Each scene shows the same named points in several views. A view is turned or mirrored, shifted and resized as a whole, has a little noise and may leave points out.
In the rows, 128 means zero.

Scene 1
View 1
k813: [136 158 171 127 101 136 134  98 149 144 137  91 153 138 142 160 116 164
 136 116 114 105  98 134 146 118 134]
k938: [117 156 174 133  90 122 123 104 162 149 145  57 169 158 132 149 120 151
 147 118  94  86  72 152 145  95 127]
k686: [100 143 167 146 157 113 131 113 140 135 114  87 114 133 111 128 154 148
 150 117 147 104 108 110 125  94 137]
k307: [133 125 175 157 153 103 129 100 125 139 127  84 121 101 153 173 121 150
 148  98 142 118 119 138 131 146 132]
k614: [114 167 154 117 150 153 152 106 140 124 106 143 103 134 107 125 157 171
 127 129 166 119 128  70 132  92 154]
k151: [126 153 165 131 125 135 137 102 142 137 127 103 133 130 131 151 129 163
 137 117 134 109 110 116 138 114 139]
k606: [111 182 155 104 116 165 149 107 156 129 118 132 129 158 100 119 150 175
 125 138 141 106 109  79 140  73 151]
k795: [137 165 167 119  96 148 139  97 149 141 138 104 153 141 140 158 115 169
 130 120 117 106 100 125 147 115 138]
k474: [ 66 142 172 153 160  93 118 125 155 139 114  47 120 159  87 100 172 130
 165 121 132  83  81 119 121  56 131]
k997: [164 174 161 105  78 170 150  85 146 139 143 133 159 130 157 180  96 186
 115 119 120 119 115 120 158 139 143]
k918: [139 138 172 144 132 119 133  98 132 140 133  92 133 113 152 172 115 157
 142 104 132 115 113 136 138 141 134]
k69: [137 177 164 107  75 160 140  95 159 142 144 105 166 156 134 154 112 175
 125 126 105 101  92 125 155 103 138]
k395: [158 157 171 124  82 143 136  89 145 148 149  95 167 128 166 185  91 171
 130 110 104 110 100 150 155 144 131]
View 2
k938: [116 154 109 142 155 150 146 138 153 123 152  80  81 148 132  97 113 138
 131 186 135  99 168 143  77 159 168]
k686: [129 170 156 146 147 127 117 149 141 114 150  92 155 132 104 105 138 115
 165 134 123 146 135 113  95 148 146]
k151: [127 179 125 150 137 135 123 135 161 130 163  83 156 145 108 132 112 123
 124 137 121 131 131 131  91 138 157]
k395: [124 182  83 143 130 152 150 123 174 137 174  74 113 146 133 147  88 135
  72 156 120  87 138 166  80 145 177]
k918: [132 190 123 138 132 136 144 136 151 119 169  86 142 122 123 134 117 116
 102 126 110 109 118 149  91 150 164]
k997: [121 185  79 155 126 152 126 114 197 154 178  65 147 170 113 168  71 139
  72 153 125 107 134 154  84 124 175]
k795: [121 172 101 152 139 147 129 128 175 139 165  75 130 159 116 134  96 136
 110 161 131 114 146 141  85 137 167]
k813: [122 173 106 145 141 145 137 131 166 131 164  78 122 149 122 127 102 131
 109 158 126 108 143 145  84 146 166]
k69: [114 161  89 157 144 153 126 123 186 148 162  70 119 175 116 133  84 146
 110 180 140 112 160 140  79 135 170]
k606: [116 156 126 169 150 138  88 130 184 150 153  74 171 187  83 127  98 137
 161 164 144 162 154 102  91 120 150]
k474: [121 144 172 145 169 128 119 162 121 101 132  99 120 133 106  61 158 119
 209 163 135 150 162  99  90 165 139]
k307: [138 195 138 133 128 129 148 143 137 107 168  92 148 106 126 130 132 107
 106 109 102 112 108 149  96 157 160]
k614: [128 175 145 163 138 126  90 135 170 137 157  81 202 163  81 137 114 120
 156 126 128 171 129 104 101 121 143]
View 3
k307: [111 157  90 137 111 125 148 118 103  92 151 134 141 133 107 123 109 148
 152 166 128 154 184 164 104  98 149]
k69: [158 139 169 100 102 158 120 115 122  82 144  70 131 124 125  97 107 140
 141 169 114 164  97 164 133 140 109]
k813: [140 145 143 113 105 150 131 111 111  86 144  91 137 128 112 106 109 147
 145 169 117 162 127 163 121 121 121]
k997: [152 153 165  96 124 125 126 122 121  94 158  70 118 135 163  91  93 103
 131 173 120 171 121 172 128 137 134]
k395: [134 162 163 103 126 137 128 105  88  95 150  70 135 140 123  95 101 123
 136 175 111 181 138 170 114 113 127]
k795: [147 142 148 109 105 148 127 118 123  84 147  88 132 126 125 104 106 141
 144 169 120 160 117 164 127 131 120]
k918: [123 155 111 127 111 130 141 117 104  90 151 115 138 132 114 114 107 142
 146 168 124 159 164 164 110 107 140]
k686: [137 126  85 140  77 156 140 128 146  75 142 149 139 112  99 134 121 181
 162 159 135 129 139 153 125 124 126]
k474: [138 111  84 146  52 193 136 118 146  61 124 155 157 102  49 141 138 226
 174 153 129 119 118 143 126 122 100]
View 4
k474: [ 87  95 149 113  88 161 139  49  95 153 150  98 169 130 136  92 132 183
 145 113 100 120 151  35 113 101 171]
k151: [105 102 156 122 130 131 121  98 144 130 176 104 104 189 120 168  86 120
 146 131 108 107 106 121 143 118 122]
k614: [104  92 166 135 147  84 114  73 121 168 190 120  79 206 152 154  72 138
 143  84  77 103 120  74 151 110  84]
k686: [106 102 154 128 120 136 124  74 114 143 168 112 127 169 122 126 114 141
 153 111 105 108 129  80 120 106 133]
k813: [ 91 100 149 102 118 153 129 105 166 113 167  81 119 177 121 188  75 125
 133 164 114 115  98 137 159 131 147]
k997: [ 93 100 154 103 144 125 120 128 197 109 183  84  77 214 127 241  33  97
 124 169 109 111  72 175 190 145 113]
k69: [ 73  93 150  88 116 142 132 102 181 123 169  67 111 180 145 212  42 140
 113 172  99 124  94 128 189 142 146]
k395: [ 93 107 146  97 123 163 127 127 190  90 166  76 111 187 106 219  65 102
 133 189 129 115  79 177 167 140 148]
k307: [129 117 152 136 131 155 117 113 137 102 168 119 118 183  80 150 127  91
 173 141 137  96 103 151 107 111 131]
k795: [ 88  98 152 101 123 142 127 104 169 120 171  81 108 183 131 197  63 127
 128 160 106 115  96 132 168 134 139]
k606: [ 79  83 161 110 129  97 125  69 138 168 182  92  95 190 171 173  48 161
 119 107  70 119 119  68 177 123 109]
k938: [ 73  98 143  83  92 182 142  96 164 110 152  64 152 147 126 175  84 151
 124 182 118 127 109 117 158 134 186]
k918: [115 111 151 122 130 153 119 113 150 104 170 105 114 187  93 171 104  97
 158 151 131 102  98 153 127 120 132]

In a view up to two points have been moved. Name them for each view, in the order of its rows, or write none.
view 1: k151
view 2: k614
view 3: none
view 4: k997

Scene 2
View 1
k799: [135 135 148 112  80 113 148 163 142 110 114 131 112 126 132 145 125 155
 150  88 109 133 126 135 110 124 104]
k357: [133 157 139 129  98 130 129 181 148  89 130 107 109  91 128 123 148 160
 116 104  91 131 119 109  93 135 148]
k398: [138 137 146 140 129 128 115 134 139 110 132 135 126 118 136 112 146 128
 132 111  98 144 101 114 133 121 142]
k168: [158 127 127 140 133 157 133 102 151 135 154 152 108 107 107  84 151 146
 144  96 131 156  95 117 154  82 132]
k125: [138 130 148 120  98 117 138 145 140 115 119 139 118 129 134 135 129 142
 150  95 109 138 116 132 125 120 112]
k199: [133 133 154 122 101 110 130 150 135 108 113 134 124 132 141 141 129 136
 146  99  99 135 116 130 122 130 115]
k603: [127 163 144 138 110 124 114 185 143  80 128 100 118  91 139 124 152 148
 105 114  76 130 116 101  90 148 162]
k489: [156 122 134 150 155 154 116  86 144 136 153 159 124 118 117  79 154 125
 143 109 123 161  85 113 169  86 142]
k865: [143 123 148 131 123 126 126 115 137 125 128 153 125 135 133 119 136 128
 152 101 114 147 102 128 147 108 118]
k703: [128 146 155 137 121 115 108 159 134  94 121 120 131 117 148 130 144 126
 122 116  81 135 108 112 115 143 148]
k320: [154 120 140 151 159 147 110  83 139 135 148 161 130 127 125  84 152 116
 145 112 118 161  83 115 173  90 141]
k267: [141 144 143 160 163 144  90 120 138 105 148 131 132 104 135  85 165 116
 113 128  89 150  85  95 144 120 176]
k159: [126 132 160 108  76  94 144 168 132 104  97 132 122 142 148 166 116 141
 156  92  98 128 129 143 108 140  96]
k929: [138 134 147 133 119 123 122 137 139 112 127 138 124 123 135 121 140 132
 139 106 103 143 106 121 131 121 131]
k5: [130 137 160 147 147 115  93 132 127 103 123 136 143 130 153 120 147 104
 127 126  81 142  94 110 138 138 152]
k438: [135 145 144 132 111 127 124 156 142 101 128 124 117 108 133 121 144 143
 128 106  96 138 112 115 113 127 140]
k512: [135 131 156 143 143 120 103 121 129 112 126 143 139 133 147 116 144 109
 136 118  93 146  95 116 146 126 141]
k941: [134 145 149 146 136 127 103 144 136 100 132 126 130 111 141 112 152 125
 120 119  86 141  99 106 125 133 158]
View 2
k398: [168 127 152 156 171 111 135 147  92 165  84 128 168  87 120 137 153 134
  77 131 134 123  99 123 158 145 174]
k512: [199 140 158 160 187 110 100 148 102 185  85 137 181  81 118 128 173 151
  75 115 113 131 114 132 153 142 187]
k438: [147 115 167 151 157 111 152 147  93 143  71 105 152  93 122 141 133 110
  75 140 142 125 106 109 157 143 151]
k159: [147 111 210 156 143 115  78 151  87 114  50  25 143  79  99 144 125  64
 100 113  84 113 166  67 151 142 109]
k199: [157 118 182 156 157 114 103 149  87 136  70  73 157  82 107 142 140  97
  91 121 105 115 135  91 156 145 140]
k941: [171 128 169 152 175 107 154 144 120 178  66 142 155  93 134 124 147 141
  58 137 146 142 105 136 147 135 175]
k929: [165 123 156 156 166 112 121 150  83 152  84 109 167  85 114 141 149 121
  85 126 125 117 108 111 161 148 164]
k168: [154 122  77 156 168 114 151 152  27 147 142 143 200  88 102 165 166 143
 100 139 152  86  37 120 192 172 193]
k703: [167 123 195 153 167 108 140 145 130 166  48 116 143  92 132 121 137 121
  60 135 132 147 132 123 140 129 154]
k5: [200 142 178 159 189 108 109 144 130 195  65 144 169  82 128 116 166 154
  62 118 119 146 127 141 142 133 184]
k320: [199 145  86 162 194 113 111 151  52 187 140 170 215  79 104 149 193 175
  94 120 130  99  56 142 181 164 221]
k603: [132 106 205 143 152 105 202 143 140 151  31 117 117 105 147 123 107 106
  45 161 172 155 119 120 136 125 137]
k267: [188 139 135 155 192 106 171 144 114 203  90 191 176  95 137 123 167 178
  53 142 164 144  73 162 154 140 209]
k799: [130 103 179 152 141 115 114 151  69 108  69  47 148  87 103 154 122  72
 100 129 111 103 130  73 164 151 119]
View 3
k512: [132 125 108  87 133 176 137 198 173 138 148 120 130  92 115 137  99 192
  95  91  90 112  99 144  91 101 139]
k438: [135 133 112 116  88 187 117 217 159  96 112 116 121 148  75 145 114 186
 144  99 133 136 155 125  99 141 113]
k357: [138 129 119 146  53 194  79 230 169  50 103  96 113 181  60 142 109 189
 169  88 164 133 179 124 118 174  89]
k703: [137 120 109 120  80 190 102 209 191  82 127 106 108 125  98 141  82 186
 123  63 127 116 114 138 106 138  88]
k320: [128 142 126  69 192 156 152 212 135 185 166 127 180 102 108 113 157 205
  89 153  71 112 135 149  91  86 228]
k799: [130 142  83 107  59 196 169 200 139 108  58 151  96 158  53 185 104 161
 176 107 140 186 166  96  70 134  74]
k5: [135 117 110  98 122 180 114 203 196 115 158 109 120  89 124 131  84 193
  86  66  98  97  83 152 100 111 120]
k489: [130 146 131  75 190 153 144 219 124 181 162 122 186 117  99 113 170 206
 102 164  80 114 156 147  94  94 238]
k865: [129 140  99  78 132 177 173 198 137 159 113 145 135 115  88 155 122 179
 124 126  94 150 136 123  73  99 148]
k159: [131 135  66 102  43 206 185 183 156 106  49 162  69 134  63 205  71 149
 165  77 134 192 131  92  60 123  32]
k603: [140 120 124 150  54 195  59 231 189  38 122  83 112 172  76 130  96 195
 153  68 163 111 159 135 126 176  81]
k941: [135 121 121 115 107 180  92 216 188  93 150  97 127 121 107 122  97 196
 108  76 118  98 117 149 111 133 122]
k125: [130 139  90  96  90 190 166 200 141 126  83 147 111 139  69 172 111 170
 154 112 123 170 151 108  74 121 102]
View 4
k489: [142 111 164 221  98 150 217 195  86  32 107 104  80  48  34 180  84  39
  30 119 124 196  95 148 183  72 159]
k799: [130 125 146 145  80  70  78 127 107 153  89 138 119 115 225 139  79  58
 120  96 153 195 142  84 191  49  90]
k267: [149  50 138 192 144 148 209 140 137 104  94  82  81  65  31 147 101 124
  46 179 145 173  80 158 129 109 154]
k357: [153  64 118 137  91 102 143  75 113 195  58 109 101 124 171 114 130 119
 122 140 146 176 104  76 159  95  90]
k512: [127  90 156 180 146 105 128 166 148  97 121 108 102  66  94 156  57  94
  60 155 163 183 116 168 142  75 148]
k941: [141  61 134 167 138 115 152 122 146 139  91  99  96  85 102 136  93 124
  77 168 156 172 101 139 134  94 131]
k5: [127  71 147 170 167 104 120 149 169 120 118 104 103  71  95 147  61 124
  65 177 174 174 112 175 121  85 144]
k398: [137  88 147 174 119 112 148 142 126 114  97 108  99  82 112 149  86  89
  75 142 150 184 110 135 157  80 130]
k603: [153  41 113 134 119 105 141  67 141 208  61  97 101 121 156 106 127 152
 119 168 159 164 100  94 135 109  99]
k929: [134 103 150 169 111  99 127 146 122 117 100 117 105  87 136 150  78  78
  82 129 154 189 118 126 166  68 124]
k320: [138 108 165 221 114 146 209 200  99  29 114 102  80  45  26 181  75  47
  25 129 130 197  99 162 174  72 166]
k159: [117 127 151 130 105  43  25 132 136 164 108 146 132 115 252 138  52  69
 126 105 174 192 159 104 176  41  93]
k438: [141  86 137 159 103 101 136 118 118 147  84 112 102 101 149 135  98  93
  97 134 150 182 114 107 163  78 111]
k865: [127 125 164 185 106 100 125 178 110  80 115 125 106  71 128 166  60  46
  69 112 148 199 126 137 180  53 136]
k703: [134  66 134 148 141  93 113 114 156 162  96 107 108  97 144 128  83 129
  96 165 170 172 115 134 133  88 120]
k168: [150 121 156 211  64 143 217 174  60  56  86 108  83  69  77 171 106  26
  53  98 112 202  98 108 204  67 135]
k125: [128 122 152 159  92  81  98 145 111 125 100 131 114  98 184 149  70  56
  98 106 155 194 134 108 183  52 109]
k199: [126 113 148 152 110  74  81 140 129 138 105 129 117  99 188 145  66  74
 103 120 163 191 135 119 169  58 110]

In a view up to two points have been moved. Name them for each view, in the order of its rows, or write none.
view 1: k438
view 2: none
view 3: k603, k941
view 4: k320

Scene 3
View 1
k149: [119 104 124  75 163 121 189 124 122 104  34 224 145  89  61 112 170 128
 172 134  71  91 116 149 132 133 135]
k292: [106 105 147  74 164 134 180 102 118  80  96 138 120 134  98 128 134 122
 146  95  50 105 133 101 142 128 112]
k173: [ 94  91 107 106 148 139 161 115 102  80 153 101 112 168 182 154 161 105
  94  84  42  74 219 128 181  92 111]
k987: [ 97  69  82 149 112 127 149 134 115 102 135 133 160 165 217 181 181  92
  87  92  64  64 237 196 174  94 120]
k491: [107  77 136 131 116 123 163 106 139  96 102 132 172 155 158 174 124  97
 127  81  71 111 149 160 126 143 109]
k671: [111  82 122 120 127 120 168 119 132 101  80 170 167 132 136 157 149 105
 136 101  71  95 152 171 134 132 121]
k268: [ 96  97 121  92 158 140 168 110 105  77 138 109 109 157 154 144 153 113
 111  88  39  83 192 113 171 101 110]
k314: [110 102 127  84 155 127 179 116 119  92  74 175 135 119  99 128 156 122
 149 111  59  92 142 136 142 126 124]
k412: [114  93 147  97 142 121 181 106 137  96  60 176 159 121  91 139 128 116
 163 103  71 113 108 140 116 151 118]
k861: [108  90 111 105 141 126 170 125 118 100  83 174 148 127 131 143 168 112
 133 112  66  83 169 162 150 117 126]
k349: [ 97  86 137 116 135 136 161  96 121  78 151  81 131 181 177 170 121 101
 105  63  47 103 182 118 151 121  99]
k393: [ 95 111 146  64 181 147 176  91 103  61 147  87  83 162 124 128 129 121
 121  77  28 100 164  65 165 108 100]
k337: [ 92  92 134 106 145 142 159  96 113  72 166  69 114 184 183 164 125 103
  97  64  36  97 195 103 165 109  97]
k539: [112  83 153 116 126 122 172  98 144  96  76 149 174 141 118 161 111 104
 151  85  75 123 111 149 109 157 110]
k121: [ 93  90  98 113 145 140 157 122 102  82 158 102 115 171 195 160 168 102
  87  85  42  68 232 138 187  86 111]
k348: [105  84 171 117 127 128 167  81 147  82 111  98 162 169 138 171  83  99
 137  61  66 135 115 120 111 161  96]
k12: [120  96 125  92 147 115 187 126 131 110  19 234 166  90  66 123 163 121
 176 135  82  95 107 173 120 143 135]
View 2
k149: [ 84 103 112  86 104 137 159 149 154 104 126 127 143 123  79 129 113 119
 174 161 173 169 112  75 142  84 129]
k12: [ 79 113 106  85 108 142 152 150 162 118 131 133 138 120  71 131 118 121
 177 161 187 159 116  81 130  75 127]
k539: [ 75 123 126  78 154 142 146 118 147 145 152 125 129 162  98 109 135 123
 154 142 153 129 105 118 138  88 128]
k412: [ 76 115 119  80 135 140 153 127 148 123 145 122 132 150  92 115 128 120
 165 149 161 144 103  99 143  88 129]
k393: [102  96 161  82 145 113 173 114 104 104 127 105 160 182 142  98 110 123
 134 130  77 168  98 105 188 132 143]
k173: [120 116 167  86 151 119 153 137 115 151 106 134 175 168 137 112 106 140
 118 122  77 163 135 132 159 117 152]
k987: [127 135 162  88 155 128 132 154 132 192  95 161 178 152 122 126 109 151
 114 120  97 154 163 152 126  95 152]
k861: [102 118 136  86 130 133 148 147 141 141 114 138 158 141 103 124 112 133
 146 142 135 160 131 110 138  92 139]
k491: [ 91 129 140  80 163 138 140 124 140 165 139 135 144 165 109 111 131 132
 141 131 131 130 120 134 135  91 135]
k121: [128 117 171  88 148 115 151 143 113 155  96 140 182 165 140 117 101 144
 115 121  72 169 143 134 158 118 154]
k337: [109 117 168  82 170 120 154 116 109 150 125 123 161 187 147 100 117 135
 119 119  73 148 118 139 168 121 147]
k671: [ 94 124 133  82 142 137 143 141 147 151 127 139 149 146  98 121 121 132
 148 141 144 146 127 118 131  86 135]
k314: [ 92 108 129  85 123 131 157 138 141 119 126 126 149 144  99 120 113 125
 157 148 143 162 114  95 150  96 134]
k292: [ 85 106 135  82 138 129 162 121 133 113 138 115 142 162 111 109 119 121
 154 142 129 154 100  99 161 106 133]
View 3
k349: [134 198  85 128 161 124 101 192 115  90 153 171  70 100  92 150 130  67
 183 112 125  91 131 136 187  79 127]
k671: [135 153  94 138 139 115 155 173 118 118 129 140 127 109 128 162 143  85
 122 154 128  98 130 119 141 143 109]
k173: [157 199  92 144 170 150  98 210 124  57 178 176  51 119  94 150 146  71
 161 143 131 103 146 126 156  93 103]
k292: [140 152  70 140 170 122 155 183  99 122 133 162 133 104 115 193 163 126
 168 123  96 105 155 150 175 115  97]
k348: [111 171  76 118 147  88 135 161 101 146 111 157 127  83 108 167 122  85
 185  90 111  85 121 145 208  90 138]
k268: [156 186  83 146 178 144 113 206 115  73 169 175  73 116  99 168 156  95
 168 137 117 106 153 137 165  96  96]
k337: [143 207  82 133 173 132  91 203 114  75 167 183  57 105  85 152 137  70
 192 110 123  96 139 139 189  68 121]
k412: [128 134  75 137 150 104 178 164 102 149 110 141 163 102 134 190 155 123
 138 131 104 102 142 140 162 144 102]
k987: [149 199 118 138 137 142 103 197 143  57 170 150  50 120 110 116 125  30
 115 174 164  94 115  94 120 123 118]
k491: [122 171  93 126 136 103 137 167 116 124 125 145 113  98 119 149 124  67
 146 128 133  89 117 124 165 118 131]
k539: [117 149  82 128 139  93 162 158 106 150 106 141 148  92 126 172 136  96
 150 120 114  92 124 135 174 129 124]
k149: [148 113  76 158 159 126 200 175 103 136 122 136 174 118 147 206 184 151
 109 167  97 117 164 135 128 174  72]
k12: [137 109  83 152 142 115 207 165 106 149 108 125 183 114 154 198 172 136
  96 170 105 111 151 127 123 185  83]
k393: [154 182  64 144 198 140 115 209  98  86 165 192  85 108  91 191 168 124
 205 105  90 110 168 163 196  74  94]
k314: [146 142  80 148 163 130 166 184 107 117 135 152 138 114 129 189 169 125
 135 151 104 110 156 137 146 143  86]
k861: [147 155  92 148 151 132 153 185 119 102 143 146 116 117 126 168 156  97
 121 163 122 107 144 120 132 145  94]
View 4
k121: [110 157 167 120 162 192  50 133 108 141 152 146 166 186  58   0  68 100
  25  89 121 216 112 136 106 143 138]
k314: [103 114 168 174 177 140 147 151 142 150 149 178 142 139  75 136  95 130
  97 158 106 153 156 143 126 171  63]
k412: [ 99 111 164 181 172 113 140 151 134 143 149 176 140 123 117 182  88 168
 129 154 116 140 181 151 133 159  60]
k671: [111 134 186 175 168 135 108 134 114 158 188 171 148 132 115 127  72 168
  88 128 119 140 143 129 122 161  91]
k987: [125 173 199 142 159 178  36 112  83 163 216 151 169 167  98  10  50 145
  21  70 125 178  96 107 103 146 153]
k149: [107  96 181 207 181 129 197 152 158 166 171 191 129 119  68 180 106 139
 111 191  94 117 157 134 132 200  30]
k861: [112 128 185 175 171 151 123 136 125 162 182 171 146 141  80 104  82 139
  73 136 111 149 134 125 120 172  84]
k539: [ 98 128 164 166 165 108  98 147 113 133 151 167 147 125 147 172  70 187
 131 125 129 147 184 154 131 136  84]
k348: [ 93 138 142 138 159 113  60 153 106 108 120 152 157 142 159 153  62 184
 132 105 141 179 200 172 128 108 104]
k12: [109 104 193 216 183 115 192 145 147 175 193 196 129 106  95 197 100 164
 120 182  98  97 155 124 134 200  32]
k393: [ 88 120 114 111 169 166  88 171 146 101  57 149 155 182  48  75  92  79
  91 134 119 239 177 188 120 131  92]
k349: [100 153 143 114 157 156  35 146 105 114 118 141 165 171 108  63  63 136
  77  87 136 217 162 165 113 113 131]
k491: [105 147 171 153 161 128  67 136  99 136 169 159 158 139 143 120  61 180
  97 100 131 162 160 142 121 132 112]
k268: [102 138 151 128 167 173  80 149 127 131 121 152 158 177  58  51  81  97
  61 116 117 211 142 155 113 144 107]
k173: [109 150 159 122 163 185  55 139 113 136 140 147 163 183  58  16  71 101
  38  99 120 216 126 144 108 140 129]
k292: [ 96 115 143 152 173 136 122 160 140 125 110 165 145 148  84 140  92 128
 115 147 116 182 181 168 128 149  71]
View 5
k292: [137 121 135  76 116 150 127 116 159 163 142  88 125 149 105 181 123 141
 168 134 172 118 113 144 148 141 103]
k12: [134 135 170  36  89 107 127 129 164 165 183 116 107 115  89 136 135 100
 152  85 129 138 140 139 128 160  65]
k268: [135 103 117 109 113 145 124  95 147 104 133  68 127 149 111 210 109 137
 134 144 199 117  95 152 172 145 131]
k348: [151 119 135  85 173 155 140 123 157 177 134  77 103 132 114 177  99 123
 186 184 151 102  95 157 130 123 138]
k861: [134 116 145  76 104 114 126 106 152 112 163  87 111 121 100 172 117 105
 128 118 161 128 111 151 151 154 106]
k121: [134  93 111 124 118 131 124  81 139  61 137  55 119 136 115 219  98 119
 108 150 202 116  81 161 180 148 154]
k491: [149 116 142  85 160 130 139 115 154 138 150  77  96 115 111 169  96 100
 156 166 144 111  94 160 134 136 137]
k173: [134  96 112 119 118 137 124  87 143  77 133  59 122 141 114 218 101 126
 118 150 202 116  85 159 177 144 147]
k393: [133 109 110 107 112 174 122 102 153 143 116  70 143 176 112 220 117 172
 164 152 212 109  99 146 170 133 123]
k314: [133 122 144  67  97 129 124 115 158 146 157  95 120 136  98 170 127 124
 149 111 163 127 120 143 148 152  92]
k349: [145 103 116 112 152 152 133 100 146 116 127  60 114 138 118 209  95 128
 148 179 185 106  81 160 158 131 155]
k539: [148 125 151  68 150 134 138 125 160 171 155  91  98 119 106 156 109 106
 174 153 136 115 109 152 126 136 115]
k671: [142 118 149  73 126 115 132 112 154 125 164  88  99 113 101 163 110  95
 139 133 146 123 108 154 139 150 113]
k337: [141 100 109 122 146 157 130  93 145 107 120  54 121 149 119 222  96 139
 144 177 201 106  77 160 170 132 159]
k149: [129 132 163  43  76 116 123 125 163 162 174 115 119 130  88 145 140 118
 151  81 147 138 140 135 139 162  62]
k412: [140 131 155  56 121 132 133 127 163 175 158 100 108 126  99 152 123 116
 169 127 142 121 122 145 130 144  92]

In a view up to two points have been moved. Name them for each view, in the order of its rows, or write none.
view 1: k292
view 2: k393, k121
view 3: none
view 4: k987, k348
view 5: k491
